The views of a scene show one set of named points, each view turned or mirrored, and shifted as a whole, with a little noise and some points left out.

Scene 1
View 1
K996: [  2,   4,  -5,   5,  -2,   3,  -4,   8,  -9,   6, -11,  -9,  14, -11,   5,
  -9,   5, -18, -12,  -5]
K290: [ -4,   3,  -3,   0, -14,   2,   0,  -4,   7,  -7,   3,   6,   8, -17,   0,
   4,   3,  -1,   0, -11]
K188: [ -9,   3,  -6,   5, -24,   1,   7, -12,  17, -11,   2,   5,   2,   1,   0,
   3,   7,   6,   5,  -3]
K445: [ -5,  -9, -25, -17, -10,  31,  14,   4,   8,  -7,   0,   5,  -4,   3, -22,
 -14,  21,  15, -15, -17]
K481: [ -5,  -2, -14,  -7,  -9,  18,   4,   5,  -1,   1,  -7,  -5,   6,  -1, -11,
 -13,  11,  -3, -16,  -8]
K344: [ -3,   3,  -3,   1,  -9,   4,  -3,   2,  -2,  -1,  -3,  -1,  12, -17,   1,
  -2,   3,  -9,  -8,  -8]
K700: [ -2,  -3, -10,  -9,  -3,  16,   1,   8,  -5,  -1,   0,   5,   8, -22,  -9,
  -6,   9,  -1, -13, -19]
K755: [-30,   9,  11,   2, -47,  -6,  -5, -27,  20,  -4,   7, -19,  14, -14,  -2,
  11, -17,  -2,  -1,  12]
K572: [  0,   2,  -7,   0,  -4,   6,  -1,   5,  -4,   0,  -4,   1,  11, -16,   1,
  -4,   7,  -8,  -8, -13]
K840: [ -8,   3,   0,   0, -15,   1,  -3,  -5,   4,  -4,   2,   1,  11, -21,   0,
   4,   0,  -3,  -3,  -9]
K269: [ -6,   4,  -1,   3, -14,  -1,  -1,  -5,   5,  -6,   1,   4,   9, -18,   2,
   5,   2,  -2,   0,  -8]
K884: [ -2,   2,  -5,  -2,  -9,   3,   0,  -2,   3,  -8,   4,  12,   7, -23,   0,
   6,   6,   2,   0, -18]
View 2
K700: [ 20,   9, -14,  11,   7,   5,  -5,   5, -17,   8,  -9,  -7,  18,  -1,   4,
  -7,  11, -11,  -7,   3]
K269: [  0,  -1,   8,  12,   5,   5, -11,  -7,  -4,  -3,  -6,  -7,  10,  -6,   1,
  -6,  13, -13,  -2,   3]
K344: [  8,  -2,   5,  15,   9,   7, -16,   1,  -9,   1,  -5,  -8,  12,  -5,   4,
  -9,  14, -16,  -2,   5]
K755: [-24, -16,  24,   0,  19,  20,   3, -20,   1, -25,  -8, -11, -10, -22,  -2,
  -8,  27,  -2,   9, -11]
K481: [ 17,   9,  -3,   6,  -4,   1,  -7,   8, -20,   5, -10,  -5,  10, -16,   8,
 -14,   2, -14,   0,  -5]
K884: [  4,   5,  -4,  14,   6,   5,  -6, -11,  -3,   1,  -8,  -7,  17,   5,  -3,
   0,  16,  -9, -10,   8]
K290: [ -1,   1,   4,  11,   6,   4,  -7, -10,  -2,  -2,  -8,  -8,  13,  -2,  -2,
  -2,  14, -11,  -6,   6]
K996: [ 16,  -4,  10,  19,   9,   7, -27,  10, -13,   5,  -2,  -7,  13,  -9,   9,
 -17,  10, -26,   0,   7]
K445: [ 18,  23, -17,  -3, -17,  -9,   9,   5, -23,   8, -16,  -4,  12, -17,   5,
  -6,  -8,  -4,  -4, -10]
K188: [-12,   5,  11,   6,  -7,  -5,  -3, -16,   1,  -8, -10,  -5,   6, -14,  -4,
  -1,   4,  -8,  -2,   0]
K572: [ 12,   2,   1,  15,   6,   6, -16,   2, -11,   5,  -6,  -6,  15,  -4,   3,
  -8,  12, -17,  -4,   7]
K840: [  0,  -2,   4,  11,  11,   9,  -8,  -9,  -4,  -3,  -6,  -8,  10,  -3,   0,
  -5,  18, -12,  -4,   4]
View 3
K884: [ -6, -25,  -2,  -4,   2,   1,  11,   4,  -1,  10,   8,  -1,  19, -15,   2,
   3,  -5,  -8,   6,   8]
K290: [ -1, -22,  -2,   2,   6,   2,   7,  -2,   0,   7,  14,  -3,  13, -10,   1,
   0,   1, -11,   5,  11]
K481: [  4, -34,   5,  17, -12,  -1,  -7,  -3,   3,  18,  27,  19,   8, -10,   7,
  10,   0, -10,   0,   5]
K269: [  0, -22,  -2,   2,   9,   0,   6,  -1,  -2,   8,  15,  -4,  13,  -9,   0,
   0,   1, -11,   3,  12]
K445: [ -7, -37,  -3,  24, -35,   7,  -2,  -6,   9,  16,  20,  27,  10, -14,  15,
  18,  -7,  -4,  12,  13]
K700: [ -3, -39,   3,   0,  -8,  -3,  -1,  11,   2,  21,  20,  19,  19, -18,   3,
   7,  -6, -11,   3,  -8]
K996: [ 14, -32,  14,   3,  10,  -7,  -7,   4,  -5,  23,  24,   9,   9,  -6,  -2,
   3,   1, -12, -14,  -2]
K572: [  5, -30,   6,   1,   4,  -4,   0,   3,  -2,  17,  19,   6,  13, -11,   1,
   4,  -2,  -9,  -5,   2]
K188: [  1, -16,  -3,  13,   0,   7,   6, -14,   1,   2,  14,  -5,   5,  -3,   6,
   3,   4,  -8,   6,  28]
K840: [ -1, -22,  -2,   1,  12,  -1,   5,   0,   0,   7,  18,  -2,  13, -10,  -2,
  -2,   3, -13,   5,   7]
K344: [  4, -27,   4,   3,   8,  -4,  -1,   3,  -1,  15,  20,   4,  12,  -9,  -1,
   1,   2, -13,  -2,   3]
View 4
K481: [  5,   7,  16,   2,  -1, -14,   5,   9,  -2,   2,  -3,  28, -15,  16,  -4,
  -7,  -7,  -9,   7,  -9]
K269: [  2,  12,  -2,   7,   3, -12,  -7,   8,  -5,   4,  -3,  12,   4,   7,   6,
  -8, -16, -11,   9,  16]
K996: [  6,  11,   3,  14,  -8, -13,   5,   1,   0,  13, -10,  34,  -8,  18,  11,
   6,  -4, -22,  19,  16]
K572: [  0,  11,   4,  12,  -2, -12,   1,   4,  -4,   6,  -3,  21,  -7,  15,   4,
  -4, -14, -18,  15,   8]
K445: [  1,   7,  24,  -6,   8, -15,   6,  15,  -8,  -7,   5,  15, -21,  14, -15,
 -19, -14,  -1,   1, -29]
K290: [  2,  13,  -1,   6,   3, -12,  -8,   8,  -7,   3,  -2,  11,   2,   8,   6,
 -10, -17, -10,   7,  13]
K188: [  8,   4,   5,  -9,  -3, -14, -12,  16,  -3,  -8,  -2,  11,   7,   2,   4,
 -16, -18,   2,   2,  13]
K884: [ -4,  16,  -1,  11,   8, -10,  -5,   6, -10,   3,   1,   4,  -1,  10,   3,
 -12, -21, -14,  12,  10]
K840: [  5,  14,  -2,   8,   6, -11,  -7,   7,  -4,   8,  -3,  14,   2,   7,   8,
  -7, -13,  -9,   6,  16]
K344: [  3,  12,   2,  10,   0, -12,  -1,   5,  -4,   7,  -5,  21,  -5,  13,   7,
  -2, -10, -15,  12,  12]
K700: [ -4,  16,   7,  13,   9, -12,   5,   4, -10,   7,   0,  15, -15,  17,  -4,
  -8, -13, -17,  12,  -7]
K755: [ 24,  14,  -6,  -4,  16, -13, -20,  10,   5,  13, -11,  22,  21, -15,  18,
  -6,   0,  11, -19,  31]
View 5
K269: [  0, -12,  -2,  12,  -5,  -5,   4,   4,   1,  -4,  -7,   2,  -9,  11,   5,
  10,   7,   2,  18,  -6]
K481: [  8,  -4,   5,  -3, -23, -13,  -4,   8,  21, -19,  -8, -11, -10,  16,  -7,
  10,   4,  -5,  11,  -3]
K344: [  2, -12,   5,  16,  -9, -11,   1,   6,   9,  -8,  -7,  -2, -11,  16,   2,
  12,   7,  -5,  12,  -9]
K884: [ -2,   0,  -6,  12,  -8, -11,   3,  -1,  -1,  -1, -11,   4, -11,  11,   8,
  10,   4,   2,  20,  -2]
K572: [  3,  -8,   3,  15, -13, -17,   0,   3,   9,  -7,  -8,  -2, -10,  16,   0,
  14,   6,  -8,  10,  -6]
K700: [  2,  10,   0,  10, -21, -19,  -3,   4,  15, -10, -14,  -2, -14,  17,   3,
  11,   0,  -6,  15,  -3]
K840: [ -2, -12,   1,  14,  -3,  -4,   5,   5,   2,  -7,  -9,   1, -14,  12,   6,
  10,   7,   2,  20,  -8]
K755: [ -6, -38,   8,   5,  15,  29,  14,  19,  -1, -22,  -2,  -1, -24,  10,   7,
  -1,  15,  19,  31, -21]
K188: [  4, -20,  -9,  -8,  -5,   5,   5,   3,   0,  -6,  -5,  -1,  -2,   2,  -2,
   7,   9,  10,  22,   0]
K445: [ 11,  14,  -8, -24, -34, -11,  -8,   7,  27, -19, -14, -10,  -8,   9,  -8,
   5,  -3,   3,  19,   6]
View 6
K572: [  0,   6,  -9,  -7, -11, -11,  -1,   2,  -7, -12,  -8,   5,  18,   3, -10,
   0,   9,   9,  21, -17]
K188: [-22,  -2,  -2,   2,  -2,  -5,  14,  -2, -18,  -1,  14,  10,   2,  -3,  -2,
 -10,   2,   5,  22, -14]
K884: [ -1,  -5,  -6,  -1, -10,  -5,   8,   6, -21, -11,  -2,   0,  14,  11,  -7,
   3,  10,   1,  29, -11]
K269: [ -7,  -5,  -9,   2,  -7,  -4,   8,   2, -11,  -8,   0,   1,   8,   4,  -7,
  -2,  10,   6,  24, -18]
K996: [  0,  13, -16,  -8, -11, -11,  -5,  -1,   9, -12, -11,   7,  19,  -1, -11,
  -2,   8,  15,  13, -28]
K755: [-26, -26, -11,  28,   0,   2,  11, -11,   8,  -2,   5,   1, -30, -10, -12,
 -16,  13,  10,  32, -19]
K290: [ -8,  -4,  -8,   3,  -8,  -4,   8,   3, -14,  -9,   0,   3,   9,   6,  -7,
  -2,   9,   5,  26, -15]
K840: [ -6,  -7, -10,   5,  -9,  -5,   6,   1,  -8,  -9,  -3,   1,   5,   4,  -8,
  -2,  10,   6,  27, -16]
K344: [ -3,   2, -12,  -3, -10,  -7,   1,   1,  -3, -12,  -8,   4,  12,   3, -11,
  -1,  10,   9,  23, -18]
K445: [-12,  23,   4, -20, -15, -27,   0, -12, -32, -19,   7,  25,  11,  -7, -14,
  -5,  -4,   2,  33,  10]
K481: [-13,  17,  -5, -12, -10, -19,  -2, -10, -10, -13,   2,  18,   9,  -8, -12,
  -7,   1,  10,  23,  -7]
K700: [  3,   9,  -7, -12, -16, -17,  -3,  -1, -16, -19,  -9,   9,  16,   6, -15,
   4,   8,   5,  32,  -5]

Which points are out of place in each view (at most two, in the order of its rows)? Write - if all are in place.
view 1 | -
view 2 | K269
view 3 | K700
view 4 | K996
view 5 | -
view 6 | K481
